Each row is a point on a landscape with many valleys, with its height.
A ball rolls from a point to whichever of its 6 nearest points has the largest drop for the distance, and stops where none of them is lower. Distance is the straight distance between rows; heights are no part of it.
Q301: [ -6  24  24  -3  12  17   3  -1 -16  15 -10 -13  -3  21 -10   8  -8  10
 -24  24 -14]  height 308
Q293: [ 19  -2 -13  12  29   6  -3   4 -15 -10 -11  -7  14  -1 -17 -28  13   8
   3 -10   1]  height 154
Q846: [-22   4  22  -8 -16   5 -10  21  17 -17  -2   7  -9  -1  15  13  -2 -17
  18   7  26]  height 229
Q823: [-17  11  -9 -10  -9 -28  -7  -2  28   3 -10   7  -5   6   0   0  -8 -14
   7 -15   5]  height 139
Q581: [-13 -13 -27  -9 -18  29  28   7 -27 -21  18  12   7 -18  15  -6   2 -17
 -28   2  -1]  height 573
Q659: [ -6  13  25   1  16  13   5  -4  21 -14  -2   6 -13   5  17   5   4 -10
 -20  -8  -3]  height 208
Q174: [ -3  16 -12 -22   5   0  13  20  -2   4 -10   3  11  -8  10   1 -21   8
 -17  24  -9]  height 269
Q844: [-11 -18 -23  24  11  11   4  15  -3 -20  -4   9  -2   3   6   5  12   3
 -10 -23   4]  height 320
Q955: [ -2 -10  24  20  30   6 -14 -12   4 -18  22  17 -20  21  -2  15  22  14
  -4   9   5]  height 137
Q252: [-28   9   9 -19 -16 -17   0   1  20  -2  -8   7  -8   5  21  -3  17 -15
   5 -13  -1]  height 100
Q965: [  0  -7  26  18  24  22 -17  16  -2 -23   8   9  -5  -1  15  11  11   8
   4   8  21]  height 119
Q548: [  7   5 -15 -13 -15  -6  22  -4  -7  16  -4   4  -2  -8  -8  -1   2  -5
 -41   5 -27]  height 86
Q565: [ -6  14  15   0  -6 -15  -2   9   7  40  -8   0 -10   3 -11  -5 -15 -18
   0  -5 -16]  height 99
Q104: [-14  -6  19  15  -6 -19 -11  12 -17   7 -16 -12   6  15 -18  -6   2   1
   4   6 -10]  height 220
Q922: [ 22  -6 -31   2  12   2  -1  -1 -20   9  -5  -4  26 -17  -5 -15 -12  15
 -18   7   6]  height 166
Q379: [  5 -19 -27  45 -11 -16  -3  -1 -20   7 -28  -6   4  11 -22 -20  12 -12
   6 -30  -2]  height 561
Q137: [ 13  -1  -7  13  15  -5  -6  -2 -20  -6   1  -1   4   2 -12 -14   2  -6
  -7  11  -6]  height 126
Q54: [  0 -17  -2   2  -2  -7 -14  16   8   2   4   3   3   7  20  17 -11   2
  17   3  17]  height 66
Q123: [ -6  23   4 -13  24   8  12  16 -13  12 -17 -13   0 -12   0  -7 -20   0
 -23  21 -24]  height 361
Q491: [ -1   4   1 -14  -8 -22   0  -2   9   2 -11  -2  10  -2  -2  -6   5   3
  -2  -2  11]  height 184
Q840: [-14 -17   3  26  18  18  -9   4   8 -39   5  14 -16   9  10  21  11  -7
   8   3  15]  height 179
Q233: [  4 -27   1  26  32   8 -19  -3  10  -1  12   5 -14   7   4  14  14  24
   5 -23  33]  height 67
Q766: [ 12  18   8   3  17   4   5 -27  -5  19  -6   5 -20  20  -9   3   8   1
 -18 -10  -1]  height 168
Q218: [-30  11  15   8 -18  23  12  19 -11 -11  -2  -3  -1  -8   6  -6  -2  -9
   1   1  -8]  height 65
Q448: [-10 -12 -23  18  -9   4   5   7  -6 -15 -13  -1   7   9  -8  -9   4  -4
  -2 -28  -1]  height 376
Q474: [ -6  -6  16  10  12  30  -2  33 -11 -16  16  -2  -4   3  12  10 -10   3
  -2   4  20]  height 140
Q693: [  3  16  -6  -8  -8  -2   0  15 -24   9   1 -11  -7  -5 -14  -9 -16  -8
 -14  13 -19]  height 70
Q399: [-26  11  11  -9 -35  21  17  13  17  -6   4   0  -3 -19  20  -1  17 -10
  15  -4   3]  height 71
Q612: [ 17  -9  10 -15  13  15  12  24  -3  18  17 -13   2  -1  28  30 -32  19
 -19  18   5]  height 176
Q411: [ -2 -18   2  17  26   3 -17  -1  -6 -12  -8  -2   3  12 -10   4   7   2
  -9   3   3]  height 223
Q254: [  8 -28   2  35  12  -5 -19  -3  28 -15  19  10 -23  13  -7  14   2  16
  14  -5  32]  height 252
Q429: [  1 -21 -32  -3  -7 -10  -4  22  -6   3   8   5  10 -21  12   7 -21  18
  -2  -9  17]  height 246
Q168: [-11   0  12   6   8 -17 -28  10  -5  -7   4   0   8   3  -6  19  -6  -4
  14  30  13]  height 143
Q592: [-25  10   3 -11 -32  35  20  11 -14 -22  10   1   6 -15  17   3   0 -14
  -6  11  -7]  height 225
Q425: [ -2  15   1 -11  14   9  12  -4   7  -2   4   7 -13  13  35  -1  24  11
  -3 -12   1]  height 172
Q94: [ -3  -7 -17  -9   4   6  11  44  -3  14   7  -3  13  -3   4  21 -32   7
  -2  32  15]  height 142
Q496: [ -7  13  -4 -17  19  13   0   6  21 -11   3   5  -7  -4  36  10  -2  19
  -2   3  13]  height 74
Q744: [ 13   5   5  14 -14 -14   3 -13  17  23  -4  -8 -14  14 -20 -15  11   1
   9 -29   0]  height 329
Q925: [  4 -19 -34 -13  -7   7  30  19 -16  -8  17   6   0 -14  20  -3 -18  17
 -20   3   7]  height 415
Q949: [-11  17  -2  -2  -5   7   5  23 -39  -6 -15  -3  14 -13  -9  -1 -33  -6
  -8   9 -11]  height 73
Q655: [ 26 -19   4 -13   2  20 -29  -6   5 -22   8   0  -3 -21  -6   6  -3  31
  20  -6   0]  height 241
Q721: [-11 -10  -8  -3 -14 -24  -2   5  22 -18 -18  17  -9   9  22  -5   3  -5
  23  -2  23]  height 151
Q121: [ 16  11  -2  -8  31   9 -12  18 -30  -3   0 -14  11  -3 -13  -2 -17   8
 -13  17   1]  height 62
Q115: [-16  -9  21 -20  -2  -1   8  10  30 -22   3  18 -15  -5  33  21   3  10
  18  19  17]  height 218
Q966: [ 38 -14 -10 -21  23  -2 -22   2 -11  -5  20   3  23 -37  -3  11 -18   1
  15   1  -8]  height 131
Q485: [ -6  19  -7   0 -15  -5  13  23 -22  -5 -17  -2  24   0 -11  -1 -25  -5
   1  24  -8]  height 72
Q147: [ 16  18  -3  13  -6  -4  17  15 -17  15 -12  -7  11  -1 -25 -10  -8 -15
  -1   5 -24]  height 46
Q140: [-14 -14 -14  11  -4 -15  -7  11   2 -10 -11   5  -1  10   5   3   5  -6
   8   8  14]  height 431
Q830: [  9  21  25  16   3 -17  -2 -41   8  14   9   0 -24  27 -24  -8  10  -5
  -1  -4 -19]  height 273
Q71: [ -2   0  -3  35  17  -1 -10  -7  -2 -15  -6   0 -21  14   5  -8  14   4
 -12 -13   7]  height 233
Q792: [-16   1  12 -13  -6  21  -3  20   5 -31   9   2  -3 -10  24  12   3   1
  11  10  11]  height 203
Q842: [  5 -20 -44 -17 -19 -13  12  25   3  10  15  17  19 -20  14   6 -41   9
  -8  19  22]  height 82
Q951: [-24  10   0  -8 -10  39  19  29 -38 -19  25   4  13  -1  16   3 -27  -7
  -5  20  -2]  height 370
Q488: [-38 -14   9  29 -13 -22 -23 -15  30 -16   2  11 -14   5   9  16  23  -7
  17   6  24]  height 185
Q514: [ -3  19  20   6   2  -6 -24 -16 -12  -5  -2   0  -3   5 -23  -6 -11  -9
   6  24 -31]  height 396
Q870: [ 14  15  -8   4  18  14  22 -18 -21  19   1 -15   7  -6 -15 -18  13 -10
  -9 -12 -18]  height 183
Q909: [ 20  12  23  -9  -3  -3 -18 -40   0  12   9 -15   1   3 -23 -10  14  -8
  11 -18 -20]  height 33
Q97: [-25 -28  16  30  -2  -1  -8   6   2 -38  -9  24 -13  17   1  12  12 -15
  15  -9  14]  height 369
Q667: [-11 -16 -22   5 -18  10  29  14 -22 -24  10   9   9 -15  21   5  -8  -3
 -22   9  14]  height 546
Q309: [ 24  -2   9  -6   3   6 -13   4 -10   8  13  -3  24 -16  -5   9 -18  15
  18  25   5]  height 110
Q884: [  3  -7 -20 -12   2  16   6  45 -25  10   8  -9  11  -8  23  21 -35  13
 -13  19   5]  height 116
Q871: [  6  -6  13  14  17  -4 -14 -19 -13  12  -2 -12   9  10 -30 -14  14   2
  10   1 -13]  height 404
Q712: [ 21  13 -15 -15   4  -8   9 -10 -21  18  -7 -16  -1  -9  -5 -15   1  -9
 -32   2 -24]  height 129
Q52: [  6   3 -25 -14  19   2  -5 -16  21  -4  -8   0  -1  -3  19  -9  21  30
   0 -12  28]  height 345
Q764: [  0   0  -9  -7  -6  -4   9 -12   8   7 -12  -2  -9  12  -1  -5   5   4
 -16 -13  -2]  height 433
Q80: [  8   3 -11 -18  20   2  10 -17  -4   7 -12 -11 -12  13   1 -20  14   7
 -16 -18 -18]  height 385
Q946: [ -8 -10  20  50  -7 -28  -7   0 -10  -4 -19   2 -13  36 -36  -1   8 -18
   1  -6  -5]  height 723
Q793: [ 45 -14  13  -6   6   9 -24 -10   4   5  21 -15  24 -22   1  13   2  19
  15  18  -1]  height 124
Q279: [ -8  -3  14   8  19 -14  -7 -25  25 -18  19   3 -10  20   2  12   2  15
  -1  19   3]  height 83
Q983: [ 29  14 -10 -12   9  17   7 -12 -11  21  -2 -12  15 -17 -16 -18   9 -15
 -10 -13 -34]  height 178
Q237: [ 11  -9  -3   6  24  21  -4   3   2 -16   8   9 -17   4  12  -2  12   5
 -11 -19   6]  height 268
Q346: [  3  16   9 -30 -38  -2   9  -3  -8  29   4 -11   3 -12 -10  -1 -34 -14
 -14  11 -29]  height 95
Q558: [ 13   0  13   0  -5 -12 -20 -28   8   0  -7  -3   5   6 -16 -16   4  -2
  38 -11 -15]  height 216
Q998: [  4 -11  13  13  27   8  -7  29  -4   0  18  -6 -10   6   2  31  -9  13
  -9   3   9]  height 37
Q611: [ 18   6 -17 -16  19   9   0   1 -14  15  -3 -19  19  -6   7  -5  -8  20
 -14  15 -10]  height 84
Q304: [ 29  -8 -12  -5   2   7 -18 -19 -17   3  -8  -7  11 -12  -1 -15  12   3
  14   0  -7]  height 271
Q378: [-30 -12  11  14 -19  10  16  18   0 -26   2   1   0   7   5   5  13 -19
   4   3  13]  height 355
Q577: [-24  -1  27   0   1  -9 -10 -11  28 -15   2  11 -22  10   6   5  19 -16
   3  -1   5]  height 85
Q686: [-17  -7  -2  -7  -4  12   1   5  13 -16  -8  12 -15   1  23   3  12  -3
 -11 -11  10]  height 224
Q622: [ -9  -6 -21  -6   1  17  10  19   4 -10 -17   9   1   5  -2  -6   4  -2
 -21 -15   1]  height 567
Q401: [ -8  -5 -27  -8   0  28  30   0  -6  -5   5   3  -1 -24   8  -1  16 -20
 -34 -16 -10]  height 381
Q556: [ -9   0  26   9  13  12  -3 -13   4  -9 -17  10 -34  21  -3   0   5   8
 -11 -13 -12]  height 81
Q993: [-13  -2  19   5 -12 -25  -9  17   1  11 -23  -5 -15  17 -18  -6  -8  -2
   6 -12  -8]  height 287
Q289: [ 15   2 -22   2   1   7   6 -18 -13  11 -11  -2  25  -5 -12 -18   0 -10
  -6   0 -10]  height 157
Q749: [ 20   1 -11  12   5 -21 -17 -23  24  22  -2 -17  -9  16  -2 -18  23  -4
   6 -19   5]  height 222
Q444: [-10  -7 -11   0 -10  20  19  24 -13 -15  17   8   1  -9  29  26 -20  -3
  -4  -3   8]  height 598
Q567: [ -7 -16 -11  11 -16  21  13  20  -5 -21  12   4   9 -14   9   6   3  -9
   3 -12  16]  height 613
Q511: [-17  30  16 -10 -38  22  24   3 -12   0   7 -15   2 -19   6   1   7 -30
  -2  10 -15]  height 392
Q465: [ -8  -2   0  17  -5  -6  -1  -9   7  -1 -18   1   3   2  -4  -3  11  -6
 -11 -23  -4]  height 509
Q621: [  1  -5  12  29  22 -12 -30 -14   7  -7  -5   9 -10  17 -15  15  12  19
  25   8   9]  height 618
Q605: [ -4  -2  -8 -24   9  13  36   4   1  -4   7  -1  -5 -12  24  -5  -6   0
 -32   1 -13]  height 457
Q239: [-13   3 -22 -13 -23 -18  18   5   8  12  -3  -8   0  -2   3 -12 -10   1
 -16  -7  -6]  height 298
Q947: [ 10 -11  10   7  -1 -24 -20 -29  -6  -4   9   4   0  -7  -7   0  16   5
  20   7   8]  height 486
Q604: [ -9   9 -12  -7  -2  16  11  16  -3 -22   6   5   7  -6  23   9 -13  11
   0  13  10]  height 474
Q418: [ -8  15  14  15 -10  -8   6   3   0  27   4  -9 -28  31 -21   0   1   0
  -5 -21 -13]  height 354
Q879: [-14  -6 -26 -13 -15 -16   5 -19  28  -8 -13  -6  10   0  14 -20   3   0
 -16 -13   0]  height 512
Q892: [-10  -5 -20  -3 -10  -3  28  15 -20  -5 -11   1  10  -7 -19   4 -15  -1
  -8  -7  -6]  height 125
Q654: [-15 -28  19  23   1 -10 -22  -5  17 -15  32  11 -14   5   3  36   9   6
  19   9  24]  height 333
Q86: [ 11 -14 -16 -13   7  12  13  19 -10   6   3  -1  10   3  20  23 -18  26
  -7  -4  16]  height 237
Q639: [-13   5 -30 -41 -17  -6  25  -7  -3   3   8  10  -2 -10  24  -2  -6   3
 -14 -11   6]  height 221
Q207: [ -9  -7  24   9   4  20  11 -12  16  -4  10   1 -19   7   4  -7  28 -13
   5 -28  -8]  height 173
Q427: [-16  10  -3 -26 -36   9  27   4   0 -14  15  13   9 -26  27  11 -13  -7
 -13  18   5]  height 68
Q17: [ -6  20  -7 -28  -4  -1   3  18 -20   8  -4  -8  15 -16  -5   7 -16  -9
   6  34 -17]  height 89
Q661: [ 17  14   9  -1 -21 -10  13   1  12  28   6 -12   8 -10 -22 -13 -15 -24
   7 -17 -20]  height 75
Q284: [ 21   9  25 -12  10  -3 -32 -34 -14 -14   9   1  15 -10 -17 -19  12  10
  15  11 -14]  height 118
Q101: [ 16   5   8   4  20  10   1  30 -27  -1   8  -1   2  -1  -3  19 -20  18
  -8  25   5]  height 76
Q493: [ 14  -3  18  31  -2  -2 -20 -21 -12   7   7 -10  -3  10 -30  -6  12 -14
  17 -26 -20]  height 728
Q528: [  1  -4  25  23  -7 -23   0   6  -7  19  -4 -14  -7  20 -32  -2   9 -10
  -4 -10 -17]  height 439
Q535: [ -4   9   9 -20   6   9   0   3   8   8 -15  -8 -16   6   0 -10  -1  -3
 -11  13  -8]  height 339
Q457: [ -3 -10   5  18  -6   6   6   3   8   3  -3   3 -20   2  -8   4  25  -2
  -3 -35  -2]  height 257
Q70: [ -6   3  23  -8   2 -29  -7 -26  12   3 -13   0 -25  23   1  -6   6  -1
  -2  14 -15]  height 227
Q329: [  3   7 -11 -24  -1   4   5  15 -22   3   0   3  24 -19 -11   0 -22 -10
   9  12   4]  height 69
Q937: [ 21  -4  -5 -30  11   2  -5  -1  -8  16   5  -2  25 -43  10  -2 -22 -11
   7  17   0]  height 117
Q644: [  8   0   3  15  12 -17 -15 -25  17   0  -1   1  -3  17  -1 -16  18  10
   1 -17   2]  height 193
Q876: [ 13   8   5  -6  21 -12  -4  -2  11   7  12 -10   7  -4  -1  17  -4  26
  14  12  12]  height 177
Q897: [ 17   6  22  13  -9 -18 -11 -28  22   3   2  -3   6  10 -21 -13   4 -17
  29 -22 -21]  height 416
Q921: [-14  -3  22  17 -13  -8  -6   4  10 -19  -7   4 -23  14   3   0  30 -24
   4 -19   7]  height 297
Q492: [-22   1  33  32 -23  -9  -7   3   9   6   1   6 -27   7  -7  -3  15 -19
  10 -19   9]  height 422
Q187: [ 28 -23   9   8  -8  13 -38 -28   6 -15  -1   2  19 -26  -3   8   3   1
  35 -27  -5]  height 352
Q524: [-32   7  15 -15  -8  13  13  29   4  -8  16   0   1 -19  23   3  -8  -4
   6  21  11]  height 283
Q990: [ 22  -9 -20   3   8  -2  -9  -6   8   7  -1   3  19  11   6   1  22  22
  25  -1  29]  height 315
Q997: [ 22   0  22  30   4   4  -3 -24   6  27  -2  11 -16  -2 -33 -10  17   0
   2 -30 -15]  height 409
Q850: [  0 -10 -35   1  32  14   3   9 -18 -14   3   6   4 -22   6  -4  -1  11
 -17 -13  22]  height 510
Q266: [-30  25   1 -23 -11  12  17  30 -23 -14 -12  -4  10   9   4  22 -16   0
  -8  12 -22]  height 77
Q631: [-12 -12  12  16   7  19 -11  10   4 -15   6   5   3 -12  26  11  11   0
  13   3  32]  height 202
Q374: [-18  -3  13  32  -4 -32  14  -9  -4   6  -4   0 -25  24 -23  -7   8  -3
   1 -13  -1]  height 653
Q224: [-36   0   6   4 -17  11  15  21 -13 -15  -9   5  -8  -1  15   0 -10  -3
 -11   3  -4]  height 228
Q595: [ 10   2  -8 -10   3   8  36   1 -28  14 -12  -3  11  -6 -13   1  -9  -3
 -29   9 -13]  height 32
Q883: [-25   7  20  10  15  19  -8 -14  17 -14  11  17 -23  20  -3   7  16  -3
 -17  10  -4]  height 63
Q454: [-15   5  10   4  15  28   3  -4  20  -3  -5   4  -6   7   0  -7  31 -23
 -18  -6   2]  height 121
Q598: [-24  16  -1 -15 -22   9  39  28 -10  12   1   7 -10  -7  -4   1 -27  -4
 -15 -11 -22]  height 217
Q34: [  5  12   7 -10  16  -7   5  10   2  -6   0  -9  18   1   4   4  -5   0
  -6  29  -8]  height 288
Q737: [ 14   8 -14 -31 -37 -27  18 -20  -5  32  15   5  14 -18 -19  -6  -8  -7
 -19   2 -15]  height 133
Q297: [ 15  -5 -23 -11 -14 -18  -3  20  -4   8   8   3  33  -6 -13   2 -30  -5
   8  10  -6]  height 49
Q752: [  4  -4  -1 -18   8  -3   0  19   5  16   2  -9   9 -12  24  27 -33  15
  -1  14   4]  height 156
Q222: [ -2  -2  16  20  20   3  -3 -31   4   2  -4   3 -24  29 -13  -2  26  13
 -11 -16   0]  height 152
Q203: [-13  -7 -27 -20 -10 -10  -1  13  -2   6   0  -2  28  -5  17  17 -23  17
  17  20  20]  height 149
Q841: [  6   4 -27 -26   8   9   4  -4  -8  16  -3 -10   2 -17  20  -1 -17  16
  -4  28   9]  height 282
Q342: [ 13   9  28  11   5  -9 -19 -20   0   8   4   2  -5  21 -21  -7  13 -18
   7  -1  -7]  height 165
Q388: [ 19  -3  19   4  20 -15 -28 -45   6   4  17  -2   4  15 -16  -9  20  21
  17  16  -7]  height 25
Q964: [ 34  -1  21  -4  11   6 -13 -20  -9 -11  -3 -13  -2  -6 -27 -22  16  -4
  10  -8 -11]  height 175
Q14: [  5 -23 -26  13   8  -7 -16  -3  17  -3   6   1  -5   5  12  -1  14  17
   7 -24  21]  height 169
Q539: [-11   7   5 -18 -17  38  24  15 -19  -4  -4  -2  12 -23  20  -2   5 -18
  -3  10  -6]  height 463
Q132: [ 28  19   1 -21  18  -2 -14 -18  -4   1  -8   0  13 -44  -8  -7  -6  -8
   8  12 -20]  height 127
Q100: [ 21  11 -28 -22   4   2  -2 -13  -4  12   9  -2  28 -23   0  -3 -16   3
   8  16   5]  height 123
Q634: [-15  20 -18 -37   0  -2  11   1 -10   5 -19   2   4  -2  18   7  -9   8
 -14  19  -3]  height 52
Q96: [  1  13  14 -11  -7 -28 -23 -12   8   1   4   1   8   0  -7  -8 -11 -27
  21  14 -16]  height 378
Q285: [ -6  19  10  -2  21   8   6   9  -8   5  -6   5  -8  14  -6  -6   8   5
 -18  15  -6]  height 226
Q196: [  4  19  -5   0 -30 -13   5   0  19  28 -10 -20   4   5 -12  -7   8   0
  -1  -8 -14]  height 196
Q383: [  6   1 -12  23  -5  -3   9  -6   6  29 -10 -10 -13  10 -25 -10   0  -5
   4 -34 -12]  height 264
Q812: [  8  -7  13  24  17 -10 -26 -19  12   1  24   6 -14  18 -15  11  11  27
  17  11  13]  height 330
Q875: [ 25   7 -10 -11  -5 -16   3 -14  22  23  -2  -5   6   2   1 -12   3  -4
  -5 -10 -17]  height 54
Q299: [ -5 -13  -9 -22 -12   7   4  18  13 -18   9   4   6 -13  39   5 -14   5
   0  -2  30]  height 622
Q478: [ -3 -12   3  26  -6  -8 -33 -30  -1  -6  -8  10  12  13 -20 -23   4 -13
  30 -12  -8]  height 586
Q242: [-13  13  14  -2  -6 -13  -1  10  -7  -4 -10  11   7  25  -9  -3 -18  -3
  -3  11  -5]  height 120
Q928: [ 10  14  15  23 -11 -32 -14  -3  19  27  -1  -6 -14   7 -14  -6  -3 -11
  22   2  -9]  height 141
Q642: [ 23  -5   9   7   8  -7   9 -26   6   0   2 -14 -28  22 -16 -25  23  19
 -10 -21  -4]  height 254
Q412: [-28 -19  -6  18 -20  13   7  14   2 -15  -7  14  12  -6   7  -4  12 -18
  14 -18   5]  height 529
Q774: [ 16  -5   3  14  23   6 -18   9 -16   1   9  -2   2   1   1   4   2   8
   9  14  -1]  height 87
Q754: [-16 -18   0  11   0 -12 -20   0  12 -14 -13   1 -13   9   9  14  13  -1
  15   3  31]  height 192
Q89: [ 12  -6  -7  21   1 -11 -10  -7 -12   6 -15  -2  18  -5 -17 -15  11 -19
   8 -22  -6]  height 544
Q780: [-12   4  11  -9  21  -3   1   6   2 -10   6   4  -8  11   8   9 -12   7
  -2  30   6]  height 135
Q783: [-26   5  17  -8  -9  22  20   3   6   4   1   4 -10   4  14   1  14 -14
  -9  -4  -1]  height 150
Q770: [ 17  -9 -15   6  12  -3 -26 -27  -9  -5  -3  -7  16   3   1 -25  21   9
  13  -1   8]  height 305
Q804: [  8   2 -15  10  -5  -6  26   2   2  40   6  -7  -5  -8 -24  -5  -5  -4
 -16 -27 -17]  height 170
Q546: [ 11  16 -25 -27 -21 -18  16 -11   7  35 -14  -9   7 -10  -1 -11 -10 -12
 -27   4  -6]  height 187
Q3: [ 20 -13 -13   3  11  -6   3  -3  -2  23  10 -15  12  -7   6  16 -11  30
   5 -13  20]  height 342
Q99: [ 10   4  42  28  -2 -24  -9 -19  14  19  -6  -1 -23  33 -31   0   2  -6
   6   4 -11]  height 360
Q405: [ 10  34   3 -20  23 -13  -5 -19  -2  10   0  -9   5  -3  10  -7   8  16
   7  18   4]  height 357
Q719: [ 14 -14 -22  -9  23  13  -2  14   3   0  17   3   0 -13  23   9  -9  27
   0 -10  15]  height 528
Q328: [  0 -18 -16   6  21  29  -3  14  -2 -33   5   8   6  -3  11  -5  -2   4
  -7   2   6]  height 408
Q287: [ -2   6  19 -11  17  20  17  29 -25 -19  -5 -10   0   9   8   8 -29  14
  -8  32  -1]  height 161
Q526: [ 14   6 -33 -21 -12 -21  -2  24  -2   4   2  16  27 -22  -4  10 -29  -7
   8  34   8]  height 31
Q225: [-16   4   8  13  -9  -2  14  -2  -5  -3  -5  -5 -28  13  -3  -2  17  -7
   0 -14   1]  height 45
Q787: [ 34   3  30  12 -16   5 -13 -51  15  -3  -1   5   5   0 -16 -22  34   9
  17 -25 -15]  height 153
Q450: [  7   3 -11  -8   9  -7  -5 -13  -3  16  -7 -12   9   1  -1   5  10  23
  -7   4   1]  height 274
Q948: [-10   6  10  13  -9 -41  -9 -15  17   3  -7  -4 -14  23  -5  -2   8 -12
  12 -14  -5]  height 194
Q455: [  6  -1 -18 -15 -22 -14   8  -8   4   9 -19 -12  31 -15 -15  -6  -6 -22
   8  -7 -13]  height 122
Q312: [-15   8  21  -4  -4   3  10  18   9  14  -6   6 -20  12 -12  -1  -8  -7
  -2 -13  -5]  height 188
Q213: [-27  -5   0 -15 -32  20  -2  24   1  -7  11   6   4 -18  38  20 -31  -3
  20  27  21]  height 349
Q307: [ 22 -11  14  17  12 -11 -18 -29  -1 -12  13  17   4  11 -31   6   5   7
  22  17  -1]  height 543
Q896: [  8 -14   3   1   8   8 -12 -17  25  -9  -1   9 -26  13  -1 -10  16  34
   8  -4  26]  height 64
Q451: [ -8   2  -8  -4  -3  27  17   6   1  -1   7   3  -3 -16  12  -7  14 -21
 -29  -9  -5]  height 343
Q818: [ 28  11 -33   6  28   4   1  10 -11   3  -5  -7   7   3   0 -13  -1  15
 -16  14  -8]  height 138
Q746: [ -4 -14 -10   6   1 -23  -1 -14  23  -3 -14   5 -16   6   3  -9  20  14
  13 -17  14]  height 109
Q596: [  6  -9 -24   2  -9 -16 -11  19 -13   2  -6  -1  21  -5   3  -4 -18  -4
   5  -1   3]  height 96
Q211: [  6 -13  20  16  -4 -18 -42 -21  -2 -11   7  19  19   3 -21   3  12 -15
  35  11   3]  height 847
Q794: [ -7  12  -6 -21   0  -3  12  -7 -12   9   0  -9  13  -5   5  -3 -15  -1
  -4  12 -11]  height 97
Q466: [ 10   6 -20 -12   6  -4   5  11  -6  -5  -6   3   8  -3  12  -2 -19   7
  -5  12  18]  height 186
Q739: [-18   3 -10  -8 -27   9  18  -1  17   6   4   4 -18 -12   1  -4   8 -22
   1 -31   1]  height 289
Q209: [  1  -7 -13   0   0 -24  -6   3   8   5 -12  -7   7  -5  -8 -10  -8   7
  11  10  13]  height 368
Q230: [-17   7  -1   2 -20  -2   5   2  11   3  -8  -1 -12   5 -19  -3   4  -3
  -5 -14 -11]  height 331
Q74: [  2 -19  19  -4  17  15  -4  19  22   2  11  -3  -7   1  31  31  -6   7
  11  -2  19]  height 105
Q837: [ -5 -16 -28  -1   4  10  23   7  -6 -20  10   2   8 -15  12   1   3   3
 -13  -7   5]  height 759
Q687: [-13  13 -17 -28 -34  20  32 -11  10   2  17   8  -6 -10  20   8  11 -17
 -25   0   1]  height 10
Q852: [  2 -11 -23   6   0  -3   0  -1   8  -8 -15   2   5  -5  -6  -4  -2   0
 -14 -20  16]  height 505
Q665: [-17   0   3  -2 -25  -1  14  -1  27  -2  -5  -7 -11   3   2   7   1 -18
   8 -26   3]  height 174
Q815: [ -7  11   3 -19   2  17   9  32   6   5   3  -1 -11  -5  29  13 -27  14
  -8  13  13]  height 417
Q428: [ 21   5 -21 -15 -10  -8   1 -25   3  17  -8  -9  14 -10  -2 -15   8   6
   9   1 -23]  height 199
Q613: [ -8   6  26   3  -1 -30 -24  -3   4  11 -13  -2   3  17 -16  11  -3 -12
  15  18  -3]  height 296
Q21: [ 13  11  38  15  -1  -3 -24 -48   5  -8  14   8  -7  19 -11   1  21   8
  26  -6 -26]  height 249

Where does a ball stop that starts at each point below?
Q852 -> Q883
Q764 -> Q883
Q928 -> Q595
Q993 -> Q595
Q132 -> Q526
Q879 -> Q883

Call two points neighbours if one is among the 6 nearest of the other. Go from one point of each pair to the other, from neighbour to neighbour, staying as low as possible. Name the highest point that can't be avoided.
Q526, Q595 -> Q485
Q54, Q496 -> Q74
Q526, Q875 -> Q661
Q225, Q883 -> Q556
Q388, Q909 -> Q284
Q121, Q998 -> Q101
